Points, in no order, along strands that fork, close into loops and pass close to each other.
Points whose rows are less than 47.4 apart are linked; no others are. Some points are linked to none.
K429: [ 31 -23  -4  19   5   5   2  10  -3  19   5   3   6   8  30 -14  -5  10
  24   2 -28 -13 -36 -10  11  18  -6 -13 -37  -4  22   5  -4  -3]
K788: [ -1  15  -8  -2 -19  -9 -16 -16 -30  -4 -19  -5  -7  38   0  18   7  19
 -11   9   0 -23 -36  -7  18  12 -14  33   9  -5 -10   8   6  -7]
K269: [  3   6  -3   2  -4  -2 -32 -12  -6 -16  22 -10 -19  35  -3  12   4  -8
  12  -2 -12 -23 -29   7  17  16 -12  46  21  18 -13 -18 -11   0]
K49: [  7 -16   9  -2  27   2 -18  16  31 -15  39  -2 -10 -24  -6 -23  -1 -38
  25 -10 -27   3   7   9  -4   9  12  -8   3  31  -9 -31 -13   9]
K565: [  7  29  -6 -15 -11  11   0 -19 -13  27 -30  -8  16  22  23 -18  -8   9
   6  -9  -2 -11 -18 -18  -2 -16  -9  -9   0 -30  29  18 -24   5]
K775: [-13 -39 -11  35  -9  -4   4   8  -7 -19  22   1 -22   3  -1  -3  12   9
   1  12 -17 -14 -17  24  15   1 -10  23   1  19 -32 -20  21   8]
K345: [-24 -33  -2  -4   7   6  31  -1  31  -9   7  -6   5 -14 -19  -7 -18 -12
 -21 -19   1  27  43  -2 -34 -21   2 -29   3  10   3  10  13   7]
K11: [-27   9  -2   2   4   2   0 -34   1   9  -6 -12   6  23  16  -5 -12  17
 -21 -27  -4  -9  11  15 -14 -26 -21  11 -13 -23   6   4 -32   3]
K749: [  9   5 -15  17 -15   2  -2 -18 -29  13 -22   1  -4  35  16   2   3  19
  -1   0  -8 -18 -39  -4   9   8 -20  14  -8 -17  10   8  -8  -1]
K837: [ -3 -35 -11  40  -4  10  11 -18 -20  13   1  -4  -2  22  16   1   2  18
   6 -15 -16 -14 -25  11  -8   6 -22  13 -23 -17   7   4 -11   5]
K606: [-40 -35   0   7  -8   7  34 -16  29 -16  12 -15  -5  -9 -10  -3 -20   7
 -25 -13  -4  22  46  11 -27 -23  -7 -11   4   7 -15   7   7   3]
K866: [ 28  45   8 -31   7  -5  -8  27   3   7 -13  15  19 -21 -21   6  10 -14
  -2   7  26  14  15 -16   5   6  29 -14  13 -10   4  -5   4 -12]
K263: [-27   3  -5   7  -9  -6   8 -24 -17   5 -11  -1  -1  13   4   7   2  20
 -19  -4   9  -2  10   6  -5 -16 -19   9   3 -13  -6  16  -9   1]
K167: [  2  27   4 -22   4  -8  -8  10  12  -8  -1   0   1 -24 -31  11  15 -18
  -2   6  23  21  31  -1 -14  -9  17  -7  28   1  -2  -3  -2   1]
K453: [  3  50   4 -44   3   5  -4  -7   6  15 -20  -2  27   6   9 -20  -4  -5
   1 -15   4  -3  -4 -23  -7 -17   5 -20  11 -24  29  26 -24   3]
K446: [ -1 -35 -10  40  -5   4  10  -3 -24   8  -3   5  -9   7   9   5   5  14
   8   7  -7  -5 -19  11   5   7 -15   7 -18   0  -2   9  11   7]
K809: [ 33  -9  10  -2   1   6  18  36  10  24  -7  18  30 -19  -3   7 -11  -1
   2   0  32  24  18 -20 -12   5  25 -33 -21  -7  26  11  20  -6]
K669: [  7  18   1 -12  -8 -10 -23  -4 -19  -9  -5   0 -11  13  -6  17   7  -3
   5  16   3 -13 -22  -7  19  16   2  29   9  10 -11  -9  12  -2]
K27: [ -6  -1  -3   7 -14  -8 -20  -5 -21 -14   3  -3 -16  19  -8  19  10   5
   2  18  -3 -17 -24   5  19  14  -6  39   9  11 -23 -13  14  -1]
K830: [-31 -35  -2  17  -7   6  31 -15   1   2  -2  -6  -2  -3   1   6 -12  12
 -18  -6  13  16  31   7 -24 -18 -15  -9  -3  -2  -2  17  10   8]
K531: [ -2   3   0   0   0  -6  -9   9  -3 -16  10   6 -10 -16 -11   6  12 -12
   6  13  -1  -2  -1   8   6   7  11   8   8  12 -15 -15  13   2]
K478: [-11  -8   6 -22   7  -2  15   6  35 -10  12 -10   3 -25 -33   0   1 -13
 -11  -6  15  31  49   4 -27 -17  14 -15  23   4  -6   6   5   2]
K557: [ -8 -53  -4   6  19  11  19   3  20  -4  15   1   6 -13  -3 -14 -16 -13
   4 -18 -14  16  16   4 -21  -8   2 -24 -24  18  11   2  10  11]
K91: [ 36  23  14 -32  20   4  -3  35  21  14  -2  15  27 -26  -4 -12  -1 -15
   1 -10   9  14  11 -11   6   1  26 -28  -6  -3  22   0  -1 -10]
K361: [ 21  37  10 -22   2  -3 -26  20 -10  -5  -7   9  -1 -13  -9  18   5 -17
   6  21  11  -5  -5 -19  18  31  21   5  11   8  -4 -24   9 -17]
K670: [ -5 -36 -14  48 -12   5  13 -13 -27  14   0  -1  -7  19  15  10   8  22
   5   1  -5  -8 -24  12  -3  10 -22  13 -22 -14  -4   8   2   4]
K461: [ 19  31   1 -28   9  -1 -11   5   4   4  -9   4  11   1  10 -13   0 -13
   9  -2  -7  -5 -16 -14  10   2  12 -14   0  -6  17   8  -7  -1]
K48: [ -5  12 -13  18 -20   0   1 -26 -33  14 -25  -1  -4  35  14   8   2  24
 -13  -6   2 -18 -27  -5   2   0 -25  17  -1 -23   4  12  -9  -3]
K577: [ 23  -9   1   3  23  -3 -11  17  13   3  16   9  -1  -5  20 -25  -8 -14
  17  -8 -33 -17 -27  -1  20  13   7  -7 -22  14  12 -10  -2  -3]
K337: [ 21   3   7  -8  12  -2   1  21   4   4  -4  18  10 -24   0  -4   2  -9
   3   2   5   2  -1  -3   9   5  15 -17 -14   0  13   3   9  -2]
K958: [-26  24   0 -14  -7 -17  -7 -18   6 -11   3  -5   1  -2 -12  11   4  -1
  -6   1  10   9  27   5 -15 -16  -3   2  23  -3  -7  14 -17   0]
K735: [-32 -58  -8  33  -9  15  34 -15   8 -13  14 -17 -17   1   4  -3 -13  17
 -15 -12 -15   9  24  21 -14 -20 -17   1  -6  11 -21   2  10   7]
K82: [ 25  -1  -5   8   7  -1  -8  10  -5   8  -5   7  -4  12  18 -10  -1   2
  10   6 -21 -19 -39  -6  25  18   0   0 -19   6  12  -4   4  -3]
K498: [ 16  42   5 -30  16  -4 -12  18  17   2   1   2   8 -21 -35   7  12 -26
   2   1  28  27  41  -3 -17  -7  22 -14  29   1   3  -8  -9   1]
K721: [  7 -26 -13  32   4  10   8 -10 -11  10   4  -2  -1  21  17 -11  -2  10
  11 -14 -28 -19 -31  10   0   8 -17   9 -25 -10  11   3 -15   7]
K67: [ 33  35   9 -24  -4  -2 -18  21 -10   2 -28   9   6  -2  15   2   2  -3
   2  22   6 -12 -30 -28  32  25  16  -7   0  -1  12 -16  12 -25]
K943: [-16  -8  -5   6  -6 -15   1  -1  -8 -16   1   0 -11 -10 -10   9  12   2
   0  13  -1   1   4  13   4  -3   1   8  10   5 -19   0  15   6]
K449: [-16  10   7 -22  -2  -5  10  -4  36 -10  11 -12   0 -23 -33   8   3 -12
  -9  -4  20  32  55  10 -29 -18   9 -10  35   4  -6   9  -6   1]
K544: [  4  43   4 -23   5   0 -41 -14  -1 -15   7  -6 -23  21  -2   7  -5 -34
  10 -11   0  -5  -2   7  13   8  -8  28  38  31   0 -13 -20  10]
K701: [ 21   9  10   0   9  -2 -18  30  -8  -3  12  17 -11 -19   5   3   2 -13
   4  21 -10 -15 -15 -14  31  39  16   5  -4  14  -4 -39  17 -20]
K585: [ 36 -15  -4  17  12   3  -8  15   1  13   5   4  -6  13  30 -18  -5   3
  21   2 -35 -23 -45  -5  27  21  -3  -9 -29   7  22  -9  -3 -10]
K703: [  6 -15  -1  17  -1  -2   8   7 -16   6 -12  14  -1 -17   1   8   4   3
   3  14  12   2  -5   2  11   7   2  -5 -15   2   2  10  20   4]
K813: [ 23 -33   8  14  -1   1  19  22   0  17   0  15  15 -20  11   8  -7   4
  12   8  19  18   0 -15 -10  15  11 -25 -35  -4  15  11  20   0]
K660: [-27 -55  -8  38 -14  12  36 -14  -4  -9   7  -9 -20  -2   4   4  -6  24
 -12  -2   0  11  19  21 -10 -14 -19   3  -4   9 -22   9  20   7]
K433: [-34 -11   4  -3  -8  -3   9 -17  20 -20  15 -12  -6  -9 -13   5  -4   5
  -9   0  -1  14  40  18 -16 -20  -4  -1  21   5 -18   7 -11   2]
K914: [ -5   5   5 -14   3  -8  10  14  10  -6  -5   5   3 -28 -30   9  12  -7
 -10   8  25  17  29   3 -11  -7  13  -7  15  -5  -5   5  15   3]
K533: [  9   3   3   0  10  -5 -14  18  -2  -9   8  15  -9 -17  -2   1   7 -15
   7  18  -8  -9 -10  -3  20  21  14   6  -4  14 -11 -23  14  -2]
K396: [  4   2   2   1  -3  -5  10   9 -12   6 -16  14   4 -19  -8   9   6   1
  -6  10  22   6   1  -3   5   1   8 -10  -4  -5   5  13  18   4]
K57: [-10  36   4 -29  -6   2  10  -6   2  17 -19   2  23  -2   0  -8 -13   3
 -10 -16  27   4  18 -21 -23 -21   2 -15   8 -21  28  31 -15   7]
K343: [ -7  42  -3 -17  -6  -6 -40 -23  -4 -16   3  -7 -18  23  -7  20  -3 -17
   1  -2   7   0   2   4   9   0 -12  28  39  23  -4  -6 -19  -2]
K51: [-26 -19  -8  19 -15  -6   1 -13  -1 -23  18 -11 -19   8  -5   5   9  14
  -5   2 -15  -5   5  23   1 -13 -11  19  13  10 -31  -8  -2  -1]
K355: [-17 -13  -1  -9   9  -5  13  -5   8  -7   6  -2   2 -10  -7  -6  -1  -6
  -2 -10  -3   5  15   7 -11 -14   0  -6   3   0   1  13  -3   6]
K764: [-43   1   7  -4  -2  -1   6 -33  25 -17  15 -19  -1   1  -5   4 -11   8
 -14  -7   1  15  44  17 -21 -26  -9  -2  14  -1 -19   2 -29   0]
K482: [ 25  54   7 -36   9  -5 -14  23   9   6  -7   7  14 -19 -28   9  13 -20
   1   4  30  18  24 -14  -8  -1  28 -15  24  -7   4  -5  -4  -5]
K547: [ 20   3  -6  -2  11   2  -5   2  -4   9  -2   5   4  11  17 -16  -4  -3
  13  -3 -22 -16 -32  -3  18   8   0  -5 -16  -1  16   4  -6   2]
K38: [ -3 -18 -10  33 -11  10   6 -31 -12  18  -4 -10   0  30  28  -3  -1  19
  -3 -28 -15 -18 -26  11 -10  -3 -26  17 -25 -30  14  -1 -26   4]
K711: [  6 -11  12  -4  17   8   9  36  15 -10  12   6   1 -42 -31   5  13 -13
  -5  15  14  21  35   5  -5   6  25 -15  11  11 -14 -24  21  -5]
K627: [ 15  30   4 -21  -7  -8 -24  -1 -17  -5 -17   2  -6   9  -3  14   6  -1
   4  20   8 -16 -25 -18  23  22  10  17   6   2  -5  -6  12  -8]
K169: [ 16  31   2 -16   9   1 -38  -5   3 -12  15  -4 -19  11   0   4  -2 -35
  21   0  -7  -8 -11  -3  16  18   0  22  24  28  -2 -24 -14   4]
K853: [ 32  36   8 -26   1  -3 -11  23   0   6 -21  15  12 -13   5  -1   4  -8
   1  13  12  -4 -14 -21  23  17  21 -14  -1  -5  12 -10   8 -18]
K562: [-20  -8  -7  11 -21 -13  -1  -7 -17 -18   1   1 -14  -4 -11  15  15  10
  -6  20   2   1   1  13   7  -5  -2  18  16   9 -25  -4  17   1]
K112: [-18 -44  -1   1  18   7  17   2  20 -13  19  -7  -2 -12  -6 -15 -12 -12
   0 -16 -16   8  17  12 -13 -12   0 -11  -7  16  -3   1   5  10]
K403: [ 24  34   5 -24  -6  -3 -20   9 -14   0 -28   4   1   9  10   4   3   0
   6  23   6 -16 -33 -25  29  24   9   4   2   1   6  -7  11 -15]
K286: [-12  -3  -1   0   7  11  -1 -36  11  17  -1 -18  10  27  27 -18 -19  11
 -11 -46 -17 -15  -2  11 -21 -27 -24  10 -26 -27  23  -4 -42   5]
K884: [-15 -31  -9  25  -2   1  15  -3 -16  -1   0   3  -7   1   4   3   2  10
  -2   2  -2  -2   1  14   1  -7 -12   6  -7   2  -6  10   9   9]
K381: [ 36  53  11 -44   8   1 -16  21  13   7 -14   6  24 -10   1 -12   6 -20
   7  -1   8   4  -5 -21  12   6  26 -25  11 -10  19  -2  -6 -10]
K119: [ -8 -33  -7  32  -5   0   5  14 -15 -11   6   9 -21 -11  -1   3  11   9
   0  24  -8  -8 -16  19  16   9  -2  15  -4  20 -26 -17  32   7]
K613: [-35 -14   0  13 -25  -7  20 -13  -7 -15  -7  -2 -12 -13 -13  13   6  25
 -23  13  19  14  29  16  -6 -17 -11   2  18  -1 -25  17  15   1]
K12: [ 21   4  15 -27  37   1 -17  18  36  -6  29   2   9 -15   9 -35  -6 -35
  24 -30 -30   0  -2  -3   0   7  14 -20 -16  16   9  -8 -22   5]
K599: [ 12 -40  -1  37  16  -1  -5  22  -1   2  24  12 -16  -5  14 -14   0  -3
   9   7 -29 -19 -30  11  23  16  -3   7 -26  19  -2 -18  14   2]
K924: [-19   7 -10   8 -14 -11 -13 -21 -16 -14   4  -6 -10  33   0  16   8  14
 -12  -2  -9 -17 -15   6   7   0 -16  30  11  -5 -17   0 -10  -5]
K758: [-14   5 -10  22 -22  -9   0 -21 -37   6 -22   3  -7  25   6  15   5  23
 -16   6  11 -10 -16   2   6  -2 -20  20   2 -13  -9  16   8  -2]
K41: [  8   3   1 -13  -9  20  11 -13  -2  36 -14 -11  28  15  31 -20 -14   8
  18 -11   3   0  -7 -24 -26 -10  -2 -19 -21 -32  33  20 -17  10]
K143: [ -8  34  -5 -14 -13 -14 -26 -20  -9 -14   1  -6 -12  14  -9  18   4 -10
   4   4   7   1  -1   1   2   0  -4  23  26   8  -6  -4 -11  -2]
K265: [-20 -53  -9  37  -8  10  26  -6 -11   0   6  -4 -13  -3   6   5   0  17
   0   2   2  10   8  15 -10  -5 -15   0 -12   5 -13   9  20   7]
K517: [ 33  10  12 -18  14   5   8  37  10  18 -10  22  26 -27  -8  -3  -4  -7
  -3  -2  28  16  19 -13   1   1  25 -28  -8  -3  24   5  13  -9]
K455: [ 16 -41   5  15   6   5  19  21   8  13   8  11  12 -18   8   1 -13  -3
  15   0   7  18   5 -10 -14  11   8 -27 -39   4  17   8  19   2]
K250: [ 24  47   4 -44   2  -1 -17   7   9   5 -22   1  20   3  13 -14   4 -14
  11   4  -2  -4 -20 -22  14   5  16 -18   9 -12  17   6  -8  -7]
K883: [  7   8  -8   3 -11  13   6 -18 -19  28 -19  -7  14  20  24 -10  -6  15
   8  -9  -2  -8 -15 -11  -7  -8 -12  -6 -14 -27  23  18 -19   4]
K103: [-14  17   6 -13  -8  -5   6   2  25 -10   2  -8  -7 -27 -37  16   9  -4
 -10  10  25  33  52  13 -23 -18  10  -7  43   5 -12   2   0  -1]
K719: [-29  39   1 -15  -8 -17  -9 -27  -1  -7  -2  -6   7  11  -4  10  -2   5
  -9  -1  11   6  19   2 -12 -18  -8   7  21 -11  -7  13 -28  -1]
K8: [-13  -4  -5  11 -25 -10 -18  -7 -23 -20   3  -3 -19  17  -9  24  11  16
  -4  21   1 -10 -12  10  12   4 -10  36  18  13 -30 -12  19  -1]
K196: [ -6  10   7 -14  -4  -3  12  17  15  -5  -2  -2  -3 -30 -43  14  13  -2
 -16  16  33  28  47   5 -19 -16  18  -8  31  -2 -13   3  16   0]
K515: [  7  -7 -12  24 -14   8  10 -20 -25  26 -18  -4   6  25  24  -3   2  20
  10  -5  -5 -11 -29  -5  -7   7 -18   7 -17 -26  13  12 -11   4]
K870: [ 10  14  -5  15 -26  -6   5 -12 -39  19 -35   7   0  12   8  12   3  21
   1  18  28  -4 -26 -19   5   6  -7   1  -5 -14   3  26  16  -2]
K608: [ 31  35  14 -36  30   1 -20  28  29  -1  17   2  14 -22 -16 -12   5 -41
  18 -16   0  20  27  -5  -9   9  26 -21   9   6  11 -17 -22   3]
K644: [ 12  40  -6 -24 -12  -2 -12 -15 -20   6 -35  -7   6  36  13  -4   1  11
  -2   7   1 -18 -36 -23  14   2  -9   6   9 -15  12  13  -8  -8]
K341: [ 11 -11  12 -10  34  -2 -20  18  34 -13  39  -2  -3 -19  -1 -30  -5 -39
  26 -19 -29   1   1   6  -2   7  13 -11  -7  24   0 -21 -19   9]
K445: [-22  -9   2  11 -16  -1  31  -1  -7  11 -17   2   8  -9  -6  11  -9  14
 -18   1  44  20  31  -6 -28 -15  -3 -15   6 -10  10  31  15   5]
K543: [ 16  13  -5  -9   2  -7 -23  -2 -10  -4  -3  -5  -8  29   5   1   2   0
  13   8 -16 -26 -45  -9  25  23  -2  29   1   8  -3 -11  -1  -5]
K230: [-43  16   6   5  -6   1  -4 -45  21 -20  14 -23  -4  13  -4  12  -8  16
 -16  -2   2  11  40  25 -14 -28 -14   5  19   0 -25  -3 -33  -1]
K442: [  1   4  -1   7 -12   2  16 -12 -21  24 -20   4  10   2  10   2  -5  14
   5   0  22   5   0 -14 -11  -5  -7  -9 -12 -19  14  27  -3   7]
K795: [  1  28  -6 -16 -14  -5 -13 -18 -26   1 -22  -9   0  40   8   9   4  18
  -5   2  -4 -25 -36 -13  16   9 -14  27  10 -12  -1   9  -8  -9]
K386: [ 13  52   2 -45  -1   4 -10  -2   6  12 -23  -3  24  11  15 -20   0 -10
   7  -5   1  -5 -14 -23   5  -9   7 -22  14 -19  27  20 -18  -1]
K65: [ 14  16  -4 -15  11   3  -7  -3  -2   8  -9   0   8   7  14 -16  -3  -5
  13  -7 -18 -10 -25  -8  12   1   1  -7 -11  -7  15  10  -9   4]
K148: [ 24  23   8 -13  12  -2 -36   5   6  -5  15  -5 -14  13   7  -3  -4 -25
  25   7 -17 -19 -26 -11  24  27   7  20   7  23  -2 -30 -11  -3]
K624: [ -6 -70  -7  25  11  10  24   5  16   2  20  -3   6  -7   6 -13 -19 -10
  14 -13 -18  17  11  -1 -28  -2  -3 -26 -40  19  10  -2  14   8]
K661: [-19   5   2 -11  -3 -11   1  -6  14 -14  10  -9  -5 -16 -18   4   6  -8
  -2   4   6  14  31  11 -14 -14   5  -2  25   6 -12   5  -5   2]
K622: [  4 -24  -1  25   2  -3   4  14 -15   0  -4  17 -13 -17   1   5   7   4
   2  20   0  -4 -12   9  19  15   2   2 -14  10  -8  -8  27   2]
K992: [  5  12   2  -6  -3 -11   4  14 -12  -1 -19  16   3 -20 -19  11  12  -3
 -10  17  25   5   4  -3   5   3  13  -4   4  -4  -4   5  20   1]
K861: [  7 -19   8   9  23  -4 -14  21  18 -11  35   5 -11 -20   3 -20   2 -26
  19   1 -28  -8  -8   7  10  14   9   1  -6  25 -13 -30   1   4]
K702: [  7 -33   3  21  23  -5 -10  25  13  -7  34   9 -13 -13   8 -20   0 -14
  14   1 -32 -19 -21   9  22  15   3   7 -17  26 -10 -29   7   4]
K79: [-12 -24   1 -13  13   5  25  11  30  -7   8  -3   8 -19 -23  -5  -6 -14
 -14 -13  10  25  37   1 -26 -17   9 -23   4   8   3  10  17   6]
K264: [ -9  17   3 -15  -6   1  19  -1  -3  17 -19   5  17  -6  -2  -2 -10   4
 -11 -11  33  11  20 -18 -23 -16   4 -17   1 -16  25  33  -4  10]
K520: [ -1   7  -6  -3   4  16  -4 -30   4  20  -4 -17  12  31  29 -22 -13   8
  -6 -40 -26 -19 -16   6 -13 -20 -22   9 -18 -31  27   0 -43   6]
K432: [ 20  12   9   0   4  -2 -15  34 -16  -3  -3  20  -9 -23  -4  15   4 -10
  -3  26   3 -10  -8 -17  30  39  17   2   0  10  -8 -34  25 -26]
K235: [-22 -23  -1  15 -22  -2  27   3  -8  -6 -11   4 -12 -20 -14  14   7  16
 -18  16  27  15  24  12  -6 -11  -6  -2  12   1 -18  13  29   6]
K760: [-31 -37   0   3  12   5  14 -10  16 -14  21 -14  -5  -3  -3 -14 -11  -2
  -2 -16 -19   4  21  15 -16 -17  -8  -3  -1   9 -11   3  -7   5]
K993: [ 22   4  10 -23  30   4 -11  16  21   2  14   5  14 -13  14 -31  -6 -20
  17 -18 -26  -3 -12  -5   9   6  13 -22 -19   7  20  -1 -11   2]
K777: [-13   6   4   0 -12  -2  23  -1  -9  14 -19   7  11  -7  -9   8  -5  11
 -13  -1  41  11  23 -10 -23 -16  -1 -13   5 -12  16  32   7   7]
K563: [ -3 -57  -8  34   2   8  19  -4 -10  14  12  -2   4   4  14  -1  -5   7
  15  -6  -9   4  -8   4 -16   7 -14  -3 -36  -3   2   9   8  11]
K458: [-18  -2  -1   8   3   8   4 -37   1  19  -5 -15   7  26  25  -8 -17  19
 -17 -35  -3  -8   5  13 -21 -27 -25  11 -24 -27  15   2 -33   5]
K611: [-31  25   0  -5   2  -7 -10 -33   4  -2   5 -13   3  27   9  -1  -4  14
 -15 -18  -9  -7  12  10 -10 -21 -15  15   4 -21  -7  -1 -39   0]
K153: [ -7  35   6 -36   2   7   7 -10   7  16 -15  -1  25  -1   8 -18 -15  -3
  -5 -23  13   1  13 -21 -19 -22   1 -19   5 -23  31  28 -21   8]
K874: [ 14  11   7   2   4  -2  -4  32 -14  -4  -7  22  -1 -29 -14  15  11  -6
  -8  24  13   0   2 -10  21  26  20  -5   1   3  -9 -25  24 -17]
K176: [ 16   6  -7   4  -5  -4 -11  -2 -21   3 -17   0  -7  34  11   4   4  14
   3   9 -12 -29 -50  -7  28  20 -10  23  -7   0   2  -2   7  -7]
K385: [-16   7  -8  12 -20 -11 -11 -18 -31  -5 -14  -4 -12  36   1  22  10  25
 -21   7   4 -16 -22   5  10   2 -19  31   8  -9 -18   8   2  -5]
K969: [ 17   8  -1   1  17  -2 -32   2  13 -10  29  -7 -15  18   4  -8  -1 -28
  25  -3 -26 -20 -26  -1  18  21  -2  24   7  26  -8 -31 -14   3]
K43: [-35 -49  -3  12  -2  12  39 -13  29 -10  12 -11  -1  -7  -7 -10 -25  -5
 -21 -25 -13  25  41   5 -33 -25  -6 -24  -6  11  -3   3   9   5]
K90: [ 17  16   2  -9   6  -7 -25   2  -1  -3   7  -3  -8  17   5  -3   0 -10
  16   8 -17 -21 -34  -8  23  23   5  22   0  11  -5 -18   2  -5]
K52: [ -7 -20   6   3 -10   8  27  17  12 -14   6  -1 -12 -40 -33  10  15   4
 -12  19  17  21  34  15  -8  -4  15  -2  18   8 -24  -9  30   3]
K636: [ 27   6   6 -14  26   0 -14  18  20   2  14   6   5  -9  18 -30  -5 -19
  19 -12 -34 -12 -24  -8  18  12  12 -15 -17  12  16 -10 -10  -3]
K667: [ 26 -23  11  13  -7   2  23  33   2  22  -7  17  25 -20   2  12  -4   3
   5   6  38  26  14 -21 -17  12  21 -31 -28  -9  16  13  26  -4]
K168: [-14  18  -6  -7 -11 -16 -16 -17 -12 -12   1  -4  -7  17  -7  11   7   1
  -3   6  -3  -6  -2   0   4  -2  -7  20  14   1 -13   4  -8  -2]
K465: [-33 -46   0  14   1   9  21 -13  20 -21  23 -17 -15  -3  -4 -10  -9   9
 -11 -15 -22   7  26  21 -14 -19  -8   1   1  13 -23  -1  -3   5]
K238: [  8  36  -8 -18 -11  10  -6 -15 -18  17 -36  -5  13  31  21 -11   0  11
   4   1  -5 -16 -32 -21   8  -8  -9  -5   6 -24  23  16 -16  -4]
K438: [ 17  28   5 -17   3  -6   0  24  -3   6 -19  17  13 -22 -22   7   9  -5
 -11  10  32   8  10 -12   4   2  23 -13   8  -8   4   2  14  -5]
K434: [ 40  34  13 -36  13   5  -6  34  17  16 -14  14  29 -19   6 -15   2 -14
   4  -6  10   6   0 -16  14   5  25 -33   2 -11  27   1  -1 -16]
K292: [ 18   3  10   4  11   2   5  47  -7   2  -4  24   6 -40 -22  14  11  -4
 -14  22  22  10  22  -5  13  19  24 -14   1   1  -9 -22  28 -18]
K413: [ 17  -3 -14  23 -10   5  -3 -11 -26  11 -21   1  -4  37  16   2   3  17
   6   6 -13 -24 -53  -6  16  19 -18  15 -12 -10  10   3  -1  -2]
K890: [-38 -10   0  14 -24  -3  15 -22   4 -23   4 -11 -13  -3  -9  13   3  28
 -22  11   6  11  30  21  -5 -20 -13   7  18   2 -33   6   1  -2]
K170: [-40  31   0   5 -12  -8 -16 -44   6 -17   6 -15  -2  26  -3  20  -3  17
 -16   3   8   6  26  16 -10 -23 -16  12  20  -6 -21  -1 -34  -4]
K524: [ 13  -5   8  -3  19   4   9  44   5   1   1  17   8 -39 -25   8  10 -10
  -9  16  16  18  28   3   6  10  25 -15   2   4  -7 -20  24 -12]
K951: [-30  36  -1  -7  -4 -14 -16 -38   2  -8   4 -12   4  22   3   8  -5   9
 -11  -6   2   0  19   6 -11 -19 -16  13  15 -12  -9   5 -38  -3]
K686: [ 17 -30  -3  19  18   1  -5  15   4   7  16  10  -5  -6  15 -18  -6  -5
  16  -4 -30 -13 -25   5  15  11  -1  -3 -30  15   9  -5   2   4]
K338: [-35 -12  -6  20 -18  -1   5 -25   7 -26  20 -16 -20   8  -6  10   4  22
 -13   3 -10   2  19  26  -3 -19 -13  15  18   9 -34  -3  -9   0]
K555: [  8 -57   1  19  10   7  21  15  12   9  17   6  13 -11  15  -6 -15  -5
  18  -7  -9  18   2 -11 -23  10   4 -27 -47   9  15   4  16   6]
K487: [ 18 -29 -10  32   1   7   6  -2 -14  18   2   2  -1  16  23  -5  -1  15
  21   2 -22 -13 -37   1   5  18 -13   1 -33  -8  11   7  -3   2]
K115: [  4   4  -6   3   1  -3 -32  -8   3 -13  27  -9 -20  27   0   2   1 -20
  18  -3 -18 -16 -25   7  14  12 -10  35  16  21 -13 -23 -12   4]
K831: [-14 -24   6   7 -10   5  30  16   4  -6  -7   5  -8 -32 -26  14  10   8
 -17  16  26  22  29  12  -7  -8   6  -7  12   4 -14   6  33   5]
K333: [  0   0  -9  15  -7  13   1 -33  -8  21 -11 -14   5  33  30 -11  -5  18
  -5 -31 -20 -22 -26  10 -10 -10 -24  16 -20 -34  23  -1 -33   4]
K978: [-19 -36 -12  32 -10   0   5  -4   2 -27  30 -10 -22   6  -3  -2  13   9
  -2   2 -22  -9  -7  28   7  -9 -12  22   9  18 -34 -16   4   8]
K869: [  0 -20   5  -3   5  12  21  24  21 -12  11  -4  -7 -42 -36   8  12  -5
  -9  16  14  29  43  12 -13  -4  23  -9  19   9 -21 -15  27   0]

A fork is a point with three links, a tip a point with one. Leave the first point through the second and follow the links. Name the first fork or tip that comes.
K153 / K57 -> K445
K809 / K517 -> K250
K11 / K458 -> K837
K482 / K498 -> K606
K343 / K143 -> K385
K749 / K413 -> K148
K661 / K433 -> K951
K788 / K795 -> K749
K669 / K627 -> K853

How many points has the smallest loop of links through each point below? Write 0 if it is on no loop.
K238 -> 11
K861 -> 10
K230 -> 8
K148 -> 15

Name the points in between on the shortest way along the links from the first point to the second, in order.
K235 / K119 -> K613 K890 K338 K51 K978 K775
K557 / K434 -> K624 K555 K455 K813 K667 K809 K517 K91
K112 / K333 -> K760 K465 K735 K660 K265 K884 K446 K670 K837 K38
K67 / K943 -> K403 K627 K669 K27 K8 K562
K51 / K482 -> K978 K775 K119 K622 K703 K396 K992 K438 K866
